Each row is a point on a landscape with many valleys, with its height.
A ball rolls from a point to the lowest of its 5 nearest points, and stops where none of them is lower. Distance is the straight distance between rows; heights are no part of it.
z_708: [146 133  90 156 136  97 132 130 136 141 115 145  99 102 132 125 125 179
 138 132 167 137 116 183 155 110 118 120 128 124 107 148 141 146 112 105
 132 118 115 143 115 203 127 107 140 110]  (h 655)
z_905: [134  99 105 136 146 115 139 150 145 159 117 125 133 122 134 191 127 113
 153 123 137 154 140 140 172 113 120 133 141  86 172 156 134 120 104 125
 153  67  88 139  88 148 160 148 121  89]  (h 447)
z_846: [162 116 134  95 138 115 123 107 148 141 112 127 136 127 134 157 134 106
 129 136 125 116 131 118 135 122 120 144 122 118 122 120 132 100 114 145
 117  84 137 135 107 132 127 143 138 103]  (h 580)
z_57: [121 121 135 128  84 166 150 158  81   4 157 115 120  83  90  83 161 103
 124  93 112 111  93 147 129 128 150  95 114 134 106  99  97 112  79 125
 113 146 165 117 124 103 100 120 130 129]  (h 656)
z_735: [131 162  91 143 111  96 111 114 148 162 118 156  94 107 131 107 137 184
 114 129 157 125 118 163 112 130 103 134 122 128  89 125 146 137 134 114
 104 127 126 122 137 171 114  94 135 125]  (h 288)
z_438: [146 119 139 124 123 144 130 126 100  86 115 115 128 112 122  99 119 103
 131 129 116 124 114 133 126 117 145 123 114 150  99 124 119 117 107 150
 130 146 165 135 137 126 114 134 151 129]  (h 787)
z_804: [127 153 120 138 160 125 137 132 108 153 133 130 112 140 152 137 108 179
 105 139 149 123 152 109 133 144 115 125 160 136 133 129 115 129 167 108
 133 172 113 113 153 113 138 133 118 147]  (h 253)
z_89: [137 143 127 120 106  85 112 107 163 193 121 146 110 111 140 143 132 163
  82 113 140 126 115 116 145 129 112 136 116 100 120 103 137 124 121 111
  88  92 112 119 100 164 136 110 104 124]  (h 279)
z_853: [ 92 152 149 138 117 139 134 120  94 117 151 113 168 168  81 124 123  95
 128 153 125  94 154 100 100 191 116 135 121 142 156 105 147 153 182 128
 113 121 156 120  99  88  91 115  95 192]  (h 299)
z_555: [114 141 141 158 121 136 142 123  89 104 141 119 143 149  92  94 109 136
 109 148 123 107 123 124  95 181 131 130 127 167 121 119 141 161 159 131
 109 147 182 123 114 111  95 103 107 163]  (h 255)
z_48: [110 123 148 128 139 145 124 158 141 120 130  93 183 154 101 169 172  67
 123 131  73 109 155 130 105 129 143 134 133  99 189 130 135 134 171 105
 144 112 160 158 173  65 124 123 106 178]  (h 309)
z_163: [154 127 123 103 113 116 115 120 129 116 113 132 121 117 121 114 126 109
 117 124 126 111 111 141 118 124 130 146 115 143  82 108 128 109 106 155
  97 104 157 134 121 140 101 126 162 118]  (h 654)
z_388: [117 166  93 140 111 103 105 121 153 167 122 152  91 115 142 103 121 185
  88 126 154 123 123 149 106 150  98 141 129 130  92 111 150 134 140 117
 100 142 127 108 147 144 110  92 122 147]  (h 262)
z_287: [130 126 146 133 103 137 128 142  94  45 124 131 107 103 101  67 131 135
 138 130  96 127 102 146  89 118 144 128 129 151  95 138 143 148 103 123
 132 174 171 128 134 124  97 127 136 120]  (h 442)
z_980: [155 137 129 111 145 128 124 109 128 157 116 122 131 129 142 148 125 122
 130 142 141 122 136 123 132 120 127 135 135 128 121 121 132 115 130 139
 126 120 135 137 134 120 133 139 142 121]  (h 504)
z_666: [ 90 157 102 102 147  92 120 149 147 176 116 157 128 115 158 151 110 185
  98 108 152 160 166 101 133 120  94 116 147 122 151 103  81 134 191  71
 108 130  77  94 136 143 117 163 108 136]  (h 252)
z_607: [156 127 102 120 113  84 123 108 143 162 118 134 119 117 121 140 134 143
 115 125 146 114 107 149 147 124 120 133 108 110 107 128 137 122 114 130
 105  82 133 130  87 184 136 117 139 102]  (h 477)
z_218: [139 144 127 104 150 132 131 115 152 168 124 121 140 138 153 165 146 136
 113 140 139 130 158  95 125 125 116 146 163 107 161 123 130 108 156 109
 108 115 115 129 152 100 131 138 115 130]  (h 249)
z_367: [143 127 134 129 114 123 120 142 119  78 117 150  90 102 116  72 121 154
 152 134 111 138 113 159  94 101 133 144 136 150  92 151 164 156 102 131
 147 171 149 132 141 150 106 121 145 112]  (h 555)
z_883: [149 127 115 142 134 125 119 143 141 115 117 145  87 122 128  96 109 164
 150 131 135 139 120 168 131  99 137 133 133 151 108 159 154 159 102 129
 161 168 114 128 144 164 135 105 148 116]  (h 627)
z_645: [134 117 149 137 135 154 135 127 124 129 132 116 152 140 139 150 144  77
 149 139 108 139 134 111 124 108 138 121 133 113 148 145 127 113 135 144
 156 136 132 153 156  93 140 148 147 141]  (h 471)
z_161: [102 144 146 138 110 146 136 127  74  90 143 112 160 153  72 106 115  99
 132 140 119 103 130 113 102 181 129 124 109 160 133  97 133 150 162 130
 110 122 174 123  99  95  90 120 103 181]  (h 284)
z_44: [ 84 115 152 133  98 167 122 145 110  51 160 125 137 133  94  74 140  88
 155 121  79 115 108 134 114 135 155  82  89 147 132 118 118 159 124 140
 151 177 146  95 124 106 164 127 122  95]  (h 419)
z_744: [150 137 130 107 110 115 102 108 153 160 117 138 123 127 127 126 122 124
  97 125 128 107 110 129 118 136 118 161 125 132  99 100 141 112 111 146
  95  99 142 127 110 138 109 111 140 134]  (h 478)
z_652: [119 149 115 126 160 131 143 142 134 162 123 123 126 136 161 163 133 156
 116 137 140 142 166  99 136 120 114 132 178 111 175 137 110 117 170  96
 129 144  97 120 163  99 136 153 124 147]  (h 246)
z_153: [110 118 100 157 157 132 117 149 159 142 129 139 110 128 151 141 100 163
 149 112 164 161 113 173 176 111 136 112 148 150 135 145 116 163 109 115
 154 141  51 123 109 172 160 114 145 107]  (h 672)
z_136: [ 95 171  96 122 121  83  99 136 151 183 130 159 101 118 161 124 108 197
  67 103 161 140 136 114 127 148  88 123 121 128 114  99 123 132 168  89
  96 152  99  94 143 144 121 113 107 157]  (h 258)
z_127: [118 149 146 151 145 146 139 122  93 130 149 106 146 151 118 120 119 118
 119 152 124 113 143 106 114 158 128 128 136 141 132 132 132 142 164 132
 134 155 159 138 141  97 126 128 108 162]  (h 270)
z_258: [143 135 103 138  99  79 123 111 142 143 113 152 105 108 114 105 147 150
 124 129 141 116 105 172 119 117 111 143 108 117  84 136 143 125 107 130
 103  95 137 136 108 190 106 108 157 107]  (h 432)
z_545: [154 113 120 136 146 133 124 130 130 145 117 127 114 127 151 142 106 124
 146 128 142 144 128 144 155 106 137 124 127 136 134 141 134 127 107 143
 156 133 103 132 135 133 144 133 149 113]  (h 718)
z_526: [117 162  95 120 150 102 121 134 125 169 120 141 109 124 160 140 104 194
  97 120 167 134 149 125 136 134 103 115 143 132 130 110 112 131 169  94
 122 157  93 100 146 139 131 133 114 141]  (h 260)
z_359: [112 158 130 127 137 131 134 114 117 157 144 128 131 150 137 132 117 160
  85 140 150 115 147  98 113 171 110 147 154 134 120 117 137 124 171 124
 105 156 146 112 135 103 127 112 108 167]  (h 203)
z_160: [152 115 129  93 100 122 119 139 128  70 127 131 120 114 116 109 138  97
 114 102 118 107 100 127 117 127 131 145 106 145  78 104 107  98  92 163
  87  88 158 131 106 131  87 132 157 123]  (h 805)
z_146: [151 117 119 140 145 134 124 132 129 132 120 131 105 132 141 118 100 142
 148 130 140 141 123 152 140 108 147 127 127 150 119 150 137 140 111 140
 162 158 104 127 143 145 143 120 151 119]  (h 641)
z_7: [152 121 141 119 135 143 126 113 111 117 123 116 142 125 130 128 125 100
 131 138 123 122 122 120 127 119 140 130 123 139 109 117 124 112 122 154
 134 129 156 144 140 116 121 145 149 133]  (h 736)
z_208: [116 140 142 123 105 152 134 125  84  76 145 111 154 134  85  99 125  98
 127 127 120 112 104 120 101 155 141 128 111 157 114  99 109 131 137 133
 101 126 182 132 115 102  97 125 115 169]  (h 360)
z_551: [126 131 164  92 108 162 122 108 134 107 143 114 161 146  99 124 141  87
 120 119 121 117 104  91 101 144 133 162 121 140 126  96 112  99 127 139
  99  95 162 141 102  97  95 117 117 186]  (h 329)
z_211: [145 126 145  93 133 118 121  97 177 163 114 121 139 136 138 163 151 123
 115 136 123 111 144  97 120 128 115 157 148 107 155 120 133  98 123 121
 101  82 114 130 123 115 126 125 106 114]  (h 389)
z_695: [145 123 131 117 106 134 131 134 100  53 116 125 116 105 109  80 135 123
 129 121 113 123 103 150 100 119 138 132 121 152  76 122 123 119  98 136
 107 143 169 135 134 126  81 126 149 124]  (h 599)
z_321: [109 138 140 169 155 145 143 141 118 147 150 117 126 163 142 133 125 139
 133 143 123 122 144 103 126 138 131 123 154 129 152 165 117 149 170 116
 169 176  98 121 151  92 156 130 121 141]  (h 379)
z_570: [140 110 103 157 145 110 126 137 135 142 121 136 104 120 132 140 103 149
 148 120 158 145 117 173 176 109 133 119 125 133 129 147 135 147  94 129
 149 119  90 142 111 180 148 116 149 102]  (h 719)
z_773: [ 78  95 145 131  99 173 129 139 118  69 162 126 156 140 125  97 162  67
 180 119  85 126 117 133 114 119 154  72  77 126 127 118  99 119 118 153
 161 160 133 111 138 103 163 134 133 102]  (h 367)
z_385: [152 140 105 124 114  91 114 111 147 165 113 137 108 117 129 122 128 147
 111 130 146 114 113 156 132 121 118 135 118 121  98 118 145 125 120 129
  99 101 133 130 109 174 120 109 146 113]  (h 408)
z_910: [145 131  99 160 123  92 138 128 138 126 113 163  94  97 118 103 135 179
 158 126 156 139 114 190 141 102 112 137 124 123  99 158 151 154  96 111
 136 114 123 152 117 206 116 109 148  99]  (h 629)
z_478: [116 153 140 136 131 140 139 108 102 141 145 118 150 152 112 118 122 135
 101 147 137 108 135 108 102 177 126 144 137 145 120 122 143 137 166 135
 111 145 169 126 122 102 112 107 110 171]  (h 226)
z_185: [139 125  96 140 143  96 136 134 132 172 121 127 116 109 140 164 120 163
 125 124 166 147 127 155 179 116 119 115 132 104 138 133 125 139 121 108
 122  94  92 131  91 186 151 134 120 108]  (h 444)
z_524: [104 112 150 152 125 160 130 126 115 117 155 118 147 152 129 115 138  79
 165 134 102 139 123 114 112 116 151 108 110 127 133 151 123 134 134 150
 170 159 126 135 154  94 156 135 139 125]  (h 517)
z_362: [133 124 150 134  93  79 114  99 166 193 114 144 110 103 124 142 128 168
  64 106 116 121 112 106 149 137 110 146 111  85 132 107 138 108  96  99
  97  73 120 131  83 156 133 117  80 124]  (h 300)
z_606: [115  97 147 125 110 159 133 134 112  65 141 129 122 123 121  75 135  93
 157 117  97 141 102 136 113 109 163  97  93 153 111 149 122 139 103 154
 151 175 137 118 132 129 155 124 153 104]  (h 568)
z_942: [ 94  82 148 124  99 168 144 140 122  70 148 135 147 123 141 109 163  62
 170 111  94 134 113 117 132 110 152  83  83 123 122 124  94  97  93 171
 155 137 128 129 131 118 154 140 163 110]  (h 325)
z_378: [109 123 155 144 104 161 128 141  82  54 142 111 139 118  94  83 128  87
 137 119  96 117 104 127 121 137 150 101 106 145 117 108 106 136 113 134
 142 159 165 130 134 106 120 139 122 135]  (h 552)
z_620: [153 104 113 126 142 114 134 134 135 151 116 130 124 123 133 165 113 114
 149 128 142 136 129 150 171 112 128 126 119 110 143 141 139 125  96 142
 151  93 100 140 104 154 150 146 146  95]  (h 663)
z_818: [139  91 138 113 106 137 141 141 105  60 120 127 114 102 129  95 133  93
 141 114 104 123 113 140 138 105 151 111 100 142 102 132 111 109  77 163
 140 137 141 132 130 138 117 140 166 107]  (h 853)
z_500: [106 127 104 143 151 116 131 152 137 166 115 134 121 106 156 170 111 166
 131 114 164 166 139 150 178 112 123 109 154 120 156 124  98 147 135  90
 139 121  54 114 112 162 146 150 127 125]  (h 474)
z_493: [131 103  95 145 141 104 144 141 129 159 129 123 129 113 128 180 115 136
 132 114 150 159 125 146 186 122 117 127 140  90 153 152 129 130 108 124
 140  74  99 141  66 174 169 148 112  90]  (h 440)
z_434: [107 159 145 117 115 134 122 105 137 171 136 135 138 145 124 124 121 147
  79 124 140 118 134  86 112 179 112 167 150 132 133 108 151 116 153 127
  99 137 152 117 123  97 115  97 106 197]  (h 217)
z_812: [142 144 109 138 119 113 117 120 129 120 113 144  97 115 124  91 116 174
 123 145 137 118 124 163  88 134 113 146 141 152  80 128 152 139 134 129
 119 156 156 121 150 143  95 101 130 131]  (h 289)
z_674: [160 109 113 128 128 109 124 128 123 117 106 137 111 113 124 115 112 129
 145 129 133 123 123 164 148 109 135 126 109 136 108 145 141 129  91 145
 141 120 127 141 126 170 122 127 163 107]  (h 737)
z_925: [ 99 148 155 174 144 135 139 153 103 125 160 111 153 168 104 132 127 103
 126 169 116  98 179 108 126 179 113 124 143 123 173 138 151 162 186 115
 144 150 127 133 142  80 111 132  90 165]  (h 312)
z_170: [136  97 146 134 121 151 131 126 114 104 130 124 129 130 133 113 123  89
 155 125 112 138 120 126 138 105 150 110 105 142 119 144 124 116  97 164
 159 151 131 138 140 120 143 139 163 120]  (h 657)
z_31: [164 115 121 104 129 102 125 113 132 136 109 128 126 128 121 143 126 110
 130 133 128 109 120 137 141 123 122 138 104 125 105 122 130 112 103 156
 115  86 140 136  97 151 126 138 154 103]  (h 753)
z_707: [144 152 105 143 120  98 125 117 143 133 114 173  85  91 120  88 143 187
 154 137 151 127 119 186  96 117  98 148 123 131  81 144 152 150 116 111
 129 134 134 128 140 181  98 107 132 110]  (h 383)
z_189: [127 149 132 128 124 136 131 110 105 130 132 118 138 142 116 110 116 133
 106 142 137 119 123 119 101 162 127 144 138 153 103 119 140 130 151 141
 108 145 175 128 133 112 110 107 123 157]  (h 264)
z_12: [145 124 115 123 102  75 120 101 157 180 119 139 113 120 121 141 135 147
  90 116 126 118 102 121 141 129 112 144 114  96 120 128 137 113 107 121
 100  71 125 125  68 175 148 113 113 105]  (h 336)
z_463: [138 130 136 115 110 144 125 121 100  87 126 117 137 122 111  98 128 107
 117 127 122 119 102 130 103 137 143 141 121 157  89 109 117 113 121 145
  96 130 177 138 128 122  92 122 145 147]  (h 547)
z_793: [133  95 113 133 140 146 125 136 150 110 132 140 115 142 141 112 110 128
 169 121 138 155 113 163 147 101 152 118 115 159 115 163 137 154  98 161
 159 153  92 124 129 152 162 104 160  92]  (h 581)
z_886: [ 99 102 136 129 126 164 139 137 119  81 159 136 136 156 121  89 139 104
 181 130 100 144 113 133 104 121 162  88  91 149 123 149 124 160 145 152
 164 180 136 114 130 109 181 123 129  89]  (h 525)
z_566: [100 135 162 171 131 141 134 144  87 100 152 113 150 161  90 114 109  93
 132 168 115  93 163 114 121 191 120 116 119 153 162 115 158 172 174 126
 143 142 144 125 122  88  98 131  88 158]  (h 305)
z_567: [114  96  95 170 143 120 130 152 144 135 137 131 126 129 131 161 104 126
 146 106 153 161 113 171 186 120 131 118 133 118 139 159 128 147  86 141
 149 101  76 143  86 180 171 124 143  80]  (h 551)
z_365: [131 144 140 150 153 143 141 124 102 147 147 114 129 147 137 137 116 134
 124 145 133 121 146 110 124 141 125 127 146 130 139 142 126 135 160 129
 150 168 129 132 159  98 137 134 120 149]  (h 320)
z_41: [103 135 149 167 139 155 130 137 113 130 157 111 148 162 128 134 136  86
 149 142 105 125 145 108 113 133 136 115 135 117 151 158 129 147 160 130
 167 164 120 139 162  80 153 135 122 143]  (h 437)
z_796: [119 160 130 113 114 103 101 115 164 194 124 149 118 117 149 133 119 169
  68 108 146 126 132 103 130 152 108 153 130 114 130  90 142 121 133 113
  97 119 113 108 133 128 126 112 102 151]  (h 259)
z_369: [144 150 116 100 143 114 122 110 144 177 120 127 129 126 151 159 126 152
 111 131 147 127 149 111 133 128 117 140 148 115 142 108 132 117 146 120
 107 115 106 112 137 127 135 135 115 125]  (h 283)
z_494: [159 107 138 106 133 127 129 125 125 118 108 124 135 124 136 146 126  89
 140 134 120 122 127 125 142 111 134 126 112 127 115 126 125 102 102 163
 137  99 141 144 118 131 129 153 159 111]  (h 834)
z_861: [149 135 139 106 147 136 134 109 138 154 122 116 144 133 143 158 138 118
 127 144 131 125 144 108 124 123 123 141 148 114 141 126 131 108 139 131
 117 113 132 137 145 105 130 142 126 131]  (h 337)
z_961: [ 92 117 151 138 112 157 118 142 112  65 161 128 132 150 100  80 134  95
 159 132  88 123 114 124 104 138 159  90  90 150 133 134 134 175 144 142
 158 177 144 103 123 102 170 129 111  88]  (h 473)
z_333: [110  65 128 118 115 147 144 144 133  90 126 139 140 139 151 139 132  69
 175 112 112 150 123 130 147 105 135 106  86 127 126 151 124  98  77 190
 158 104 108 136 110 132 160 143 179  86]  (h 187)
z_782: [138 112 137 129 114 139 126 141 112  72 120 132 103 112 121  73 117 129
 145 129  99 138 107 146 108 102 150 128 120 151  99 151 146 144  96 141
 149 176 148 128 138 142 120 121 149 116]  (h 586)
z_690: [112 137 108 109 139  96 131 141 157 183 116 138 131 111 151 171 128 171
 120 112 153 163 161 112 149 111 109 116 145 100 160 113  94 136 158  78
 102  93  72 103 112 156 132 157  95 117]  (h 269)
z_954: [141 131 177  95 113 143 111  94 165 148 120 135 141 134 117 129 126 118
  93 115 120 108 114  93 109 153 125 180 138 127 134  94 133  92 105 137
 101  91 141 140 106 102  97 110 112 177]  (h 298)
z_630: [160 114 124 106 144 115 131 116 152 157 110 122 134 128 138 176 134 114
 137 140 127 125 149 122 147 117 121 139 135 102 149 130 135 106 115 130
 128  78 113 135 112 131 140 151 126  97]  (h 482)
z_839: [132 155 110 137 135 116 121 124 120 149 126 132 110 134 141 114 105 181
  98 139 150 115 131 134 100 156 110 136 146 147  98 124 145 132 156 125
 118 164 152 108 149 131 116  99 117 145]  (h 234)
z_97: [123 137 112 136 156 131 126 144 129 166 122 132 113 126 162 155 104 165
 131 128 156 146 146 130 156 116 123 123 163 129 157 133 108 129 148 108
 151 145  71 114 146 123 145 145 134 136]  (h 339)
z_349: [108 140 165  96 113 156 126 104 130 105 149 110 180 157  84 137 155  79
 132 129 108 112 125  88  95 146 127 152 125 124 150 104 122 114 156 125
 105 101 159 141 113  86  97 121 102 199]  (h 347)
z_323: [112 124 160 156 117 157 128 132  91  90 144 111 142 135 105  93 115  95
 139 134  94 118 114 118 113 142 146 108 112 148 127 131 124 147 133 139
 156 165 161 135 142 103 132 135 118 137]  (h 606)
z_934: [ 81 112 147 153 119 158 120 134 111  92 167 122 155 160 117 102 139  75
 173 137  89 123 129 116  97 134 146  91  95 131 137 136 128 151 152 138
 168 166 124 115 144  91 162 136 112 107]  (h 468)
z_635: [127 154 109 113 123  86 115 117 159 191 126 145 115 111 151 145 127 175
  91 110 158 138 133 117 139 128 111 126 121 109 129  97 125 128 146 103
  95 108  98 103 120 158 132 124 107 127]  (h 274)
z_49: [154 119 117 131 124 111 122 132 125 103 107 142  98 105 120  88 121 141
 151 130 128 119 119 174 119 103 133 139 116 141  91 146 149 140  91 135
 142 142 136 137 138 169 100 122 157 107]  (h 608)
z_678: [ 80 108 155 147 105 163 118 138 113  96 157 117 166 151 120 119 152  50
 168 128  83 124 130 120 109 120 148  93  98 110 142 125 115 125 131 140
 165 148 134 139 157  89 149 143 131 132]  (h 414)
z_569: [115 160 131 106 143 129 132 110 145 168 137 127 138 143 148 151 134 153
  91 131 146 124 154  84 118 153 108 156 164 122 153 117 132 114 167 112
 100 138 127 120 147 103 131 126 103 158]  (h 219)
z_680: [123 111 101 108 141 107 134 151 186 168  93 116 126 132 148 180 157 149
 124 122 121 152 174 106 135 103 119 127 163  87 191 134 101 111 150  77
  97  75  83 112 137 128 123 139  86  98]  (h 371)
z_11: [125 134 144 152 118 135 138 135  86  73 127 126 120 126  96  76 116 145
 119 140 106 122 109 137  87 146 135 131 129 161 102 133 146 160 131 124
 121 165 187 128 133 118  92 115 121 139]  (h 326)
z_172: [146 104  80 130 126  89 146 125 124 138 119 126 127 120 110 160 119 140
 120 121 142 140 106 157 169 123 118 130 117  96 130 161 136 123 100 137
 131  72 137 147  62 200 164 134 132  91]  (h 671)
z_62: [101 118 158 133  90 159 129 147  98  30 148 123 117 104  89  63 141 104
 135 110  83 124  94 138 113 120 156  96 112 145 119 131 122 150  98 136
 141 178 155 109 122 113 137 124 129 108]  (h 497)
z_684: [116 135 140 138 109 140 131 128  81  64 133 114 139 127  84  81 121 121
 122 127 113 118 104 133  88 154 140 127 122 165  99 116 131 142 133 129
 108 144 186 128 120 107  86 114 123 153]  (h 343)
z_361: [143 128 114 119 150 124 132 138 151 171 112 125 129 124 155 181 140 139
 135 133 138 146 159 114 146 105 119 131 163  97 174 132 122 117 140 104
 128 101  85 122 141 112 140 152 118 116]  (h 306)
z_790: [125 146 129 148 119 129 133 127 101 107 132 125 125 137 105  87 113 161
 103 145 130 117 116 130  81 167 125 138 138 162  98 131 151 148 150 131
 105 158 185 122 129 117  96  94 118 156]  (h 265)
z_733: [107 161 120 122 160 128 140 135 125 164 137 130 126 139 159 148 127 168
 100 133 147 132 169  92 125 145 106 137 171 119 157 127 109 122 185  98
 113 155 111 118 157 102 134 146 109 153]  (h 231)
z_503: [149 123 104 120  97  79 129 124 129 102 109 146 112 109 107 110 138 127
 134 120 122 109 103 167 125 118 115 143 101 122  72 141 135 120  89 148
 105  85 146 139 100 184  92 127 168  98]  (h 605)
z_580: [109  90 140 136 120 164 141 125 123 101 146 127 147 144 140 112 140  79
 180 123 110 146 116 124 124 104 154  92  91 135 127 150 117 115 115 162
 167 151 116 132 138 110 161 130 156 109]  (h 438)
z_332: [137 132 142 113 149 146 138 114 155 134 124 103 164 145 132 169 170 102
 123 143 104 123 150 104 108 118 135 144 160  99 169 142 131 110 155 114
 116 109 147 155 161  87 126 130 115 150]  (h 281)
z_455: [120 152 150  99 137 146 128  95 147 150 137 116 159 148 127 147 147 121
 109 137 123 119 138  85 106 149 119 165 151 120 154 122 133 108 158 123
 100 122 147 138 139  91 123 118 107 169]  (h 239)
z_927: [155  99 104 113 123  96 136 132 122 117 108 131 126 124 110 142 118 106
 139 125 126 120 115 159 162 119 124 127  97 114 118 150 133 119  85 158
 140  81 138 145  92 175 133 142 160  88]  (h 879)
z_402: [127 147 121  99 142 125 128 123 171 173 118 123 132 135 160 167 150 154
 109 127 135 136 165  92 123 123 111 143 167 106 169 119 119 108 160  94
 100 111 103 118 157 110 130 139  99 128]  (h 238)
z_431: [154 123 141  91 121 135 122 112 131 106 121 124 141 127 124 128 134  95
 122 129 123 112 113 113 118 129 132 146 117 141 100 104 115  95 114 157
 101  96 161 140 111 120 104 132 149 130]  (h 747)
z_704: [151 122 106 148 134 105 124 136 138 121 112 150  98 110 126 106 115 161
 155 128 147 135 117 184 152 102 132 131 120 135 108 155 146 157  91 125
 153 126 112 148 124 190 127 111 152 106]  (h 42)
z_344: [133 124 117 136 151 136 131 141 139 164 121 128 120 125 157 168 123 130
 148 129 150 154 150 130 155 107 130 127 157 117 159 143 128 123 131 121
 153 121  75 122 134 124 147 145 140 121]  (h 472)
z_327: [107 140 154 124 125 156 128 120 105  98 149 102 179 149  93 137 148  72
 141 141 102 112 138 107 105 149 131 134 124 122 145 109 122 131 154 130
 127 121 166 152 138  86 110 144 110 180]  (h 372)
z_521: [141 107 155 130 142 145 136 137 155 126 121 109 164 140 140 173 176  79
 137 137  85 133 140 110 118  95 142 126 140  91 172 151 132 108 135 122
 143 107 138 160 159  80 132 138 135 135]  (h 338)
z_538: [144  98 156 112 130 148 134 127 125  97 124 121 149 122 133 139 144  71
 146 134 102 125 121 106 134 111 137 116 110 117 125 124 113  93 105 156
 145 107 146 155 128 106 126 162 156 124]  (h 739)
z_240: [136 113 126 101  94 148 144 147  94  26 144 116 128  95 107  95 156  93
 121  95 127 114  94 130 122 130 143 122 109 142  89 100  93  95  92 145
  88 113 170 131 124 114  80 125 143 139]  (h 694)
z_118: [131 125 138 152 152 148 136 129 115 139 142 118 122 149 145 129 116 128
 146 137 128 136 128 112 128 119 145 122 140 135 138 160 121 139 141 138
 169 173 103 127 151 105 161 126 134 133]  (h 487)
z_85: [114 153 138 130 152 143 139 126 127 148 141 108 160 152 125 158 161 114
 113 148 113 119 165 102 116 144 124 142 163 105 171 144 133 130 183 112
 119 135 141 149 165  83 129 133 105 168]  (h 261)
z_67: [ 99 106 157 133  97 171 129 141  96  50 153 117 142 114 107  86 147  76
 148 109  85 119 102 122 131 126 152  85  95 139 123 114  96 121  97 146
 152 160 149 121 135 105 141 135 135 117]  (h 443)
z_138: [134 116 100 121 141 100 138 133 146 173 121 123 129 111 135 183 132 148
 132 121 154 152 141 130 168 117 114 124 143  92 161 136 118 128 129 101
 123  77  89 123  87 164 153 148  98  95]  (h 191)
z_983: [125 133 112 142 158 128 128 142 134 151 119 136  97 129 156 141  95 176
 134 127 161 146 128 152 157 117 127 116 152 144 142 139 117 144 134 106
 161 159  70 108 139 144 148 123 137 133]  (h 465)
z_598: [108 119 160 132 115 164 128 134 100  78 149 109 164 126 111 121 152  58
 149 128  94 122 120 112 125 128 141 106 105 119 129 105 100 111 116 142
 145 131 160 155 139  92 121 159 133 149]  (h 523)
z_762: [152 144 103 133 126 101 116 120 135 132 105 146 101 108 127  99 122 168
 134 138 144 116 117 174 112 117 119 141 123 143  86 132 150 138 121 124
 127 137 141 131 146 166  99 102 142 116]  (h 394)
z_232: [143 133 113 104 142 107 128 113 154 181 117 124 128 118 146 169 133 144
 120 127 145 132 151 114 143 119 116 134 140 100 151 116 123 118 133 111
 106  89  97 117 120 142 138 147 105 103]  (h 327)
z_692: [151 133 133 128 139 138 130 116 106 127 119 117 128 127 133 117 112 126
 124 141 132 121 127 130 119 129 138 130 131 144 104 127 132 122 132 147
 132 150 157 133 145 121 119 130 140 133]  (h 522)
z_823: [134 110 124 136 148 147 128 137 137 118 140 138 110 148 141 109 108 145
 158 136 134 151 115 138 124 111 154 119 127 160 120 166 130 157 128 141
 171 180  96 116 135 129 170 107 145 115]  (h 236)
z_142: [127 111 105 150 150 130 126 149 144 165 125 128 122 122 145 171 115 128
 151 118 158 160 135 153 181 115 130 123 146 114 155 145 119 139 108 124
 152 105  59 127 101 150 159 139 138 102]  (h 41)
z_900: [128 133 168 112 112 112 102  94 176 187 103 143 124 115 129 139 122 153
  74 111 120 108 131  98 135 158 116 174 135 102 145  87 140  96  92 102
 103  85 121 131 122 113 104 113  80 153]  (h 275)
z_52: [130 139 145 134 145 152 140 125 129 144 133 110 157 142 139 158 156  98
 132 146 112 129 150 103 120 116 134 135 154 106 157 146 131 118 157 124
 142 132 139 154 163  86 135 142 125 149]  (h 311)
z_445: [148 114 148 106 150 141 136 117 164 133 114 110 157 138 137 174 166  94
 131 146 102 127 146 107 116 111 125 139 151 102 163 140 134  99 135 122
 124  96 139 153 149  94 131 136 129 128]  (h 318)
z_137: [129 110 118 145 152 145 127 141 138 145 127 132 113 142 154 139 105 140
 156 124 150 151 128 147 155 106 141 120 140 142 136 155 129 141 114 135
 167 149  71 121 133 134 158 122 147 113]  (h 636)
z_889: [108 146 104 105 151 111 127 150 160 173 107 139 129 125 163 170 135 169
 113 117 141 159 179  98 138 111 109 128 170 111 182 117  92 123 176  79
 112 115  76 106 147 128 120 163 102 125]  (h 254)
z_284: [100 136 146 148  96 136 140 159  77  22 140 127 126 124  63  72 121 129
 128 122  99 109  99 147 100 166 134 112 115 163 138 105 145 171 124 103
 106 143 179 108 106  98  81 125 109 137]  (h 426)
z_451: [148 126 129 102 116  95 114  96 166 171 118 132 127 130 130 150 133 131
 107 123 130 106 120 116 138 130 115 148 120 108 127 116 138 108 106 133
 102  71 120 125  85 153 138 127 120 102]  (h 373)
z_907: [137 118 142 141 131 145 129 127 107 101 127 119 116 132 124  94 112 122
 137 136 113 132 116 129 119 115 152 118 120 156 110 148 133 139 116 148
 154 173 141 131 147 125 134 123 141 125]  (h 746)
z_609: [134  86 120 134 139 133 133 142 138 136 120 134 131 136 145 153 111  93
 163 117 136 151 128 150 165 112 134 121 112 126 137 156 136 120  86 165
 160 108  94 139 114 140 158 133 163  98]  (h 182)
z_600: [118 127 139 123 103 156 136 145  77  34 141 112 135 103  88  86 144  97
 126 108 109 121  98 136 113 135 149 112 114 151  98 103 101 123 104 130
 107 137 175 129 127 107  90 130 127 141]  (h 543)
z_192: [153  99 133 122 140 135 131 129 136 139 114 127 132 127 146 159 122  92
 155 136 125 141 140 126 152 104 133 125 123 112 143 142 136 108 101 157
 151 103 113 142 125 124 143 153 156 108]  (h 667)
z_191: [131 159  83 138 142  96 122 134 135 157 113 145  90 108 149 127 114 200
 119 126 171 138 127 163 146 121 112 106 131 132 116 120 128 143 142  92
 130 140  95 118 137 178 128 115 123 128]  (h 362)
z_730: [139 148 117 124 153 128 127 125 115 164 125 123 116 130 153 142 108 164
 115 139 155 128 143 124 136 131 124 130 150 132 129 125 126 127 151 119
 134 155 115 117 151 120 134 133 124 135]  (h 310)
z_330: [119 121 134 120 112  85 121 107 176 198 122 137 119 119 137 152 133 165
  93 100 131 138 147  82 143 123 106 136 131  88 156 113 116 119 121  85
  95  78  85 111 104 154 133 127  64 105]  (h 308)
z_310: [152 145 100 132 140 111 119 124 127 160 112 130 104 116 144 135 110 168
 123 133 159 127 132 156 146 121 123 126 129 131 113 123 137 132 129 121
 127 132 112 123 138 155 131 123 138 121]  (h 485)
z_970: [110 165 109 102 143 105 119 130 144 182 129 144 122 129 160 151 113 181
  92 113 159 137 163  94 128 140  99 135 150 122 140 103 112 121 174  93
 102 138  95  96 148 122 127 142 104 143]  (h 242)
z_35: [103 164 121 115 123 107 111 121 146 188 136 145 115 129 158 130 112 178
  63 113 153 129 145  95 121 167  96 154 140 125 126  95 137 117 158 108
  93 147 117  98 143 116 124 108 102 163]  (h 251)

For each start below, name the point where the ball stops.
z_62: z_609
z_378: z_609
z_846: z_359
z_524: z_609
z_818: z_609

Two balls start at each pair of points below. Name the first point that both come to, or write -.
z_170, z_886: z_942
z_782, z_907: z_478
z_57, z_961: z_773
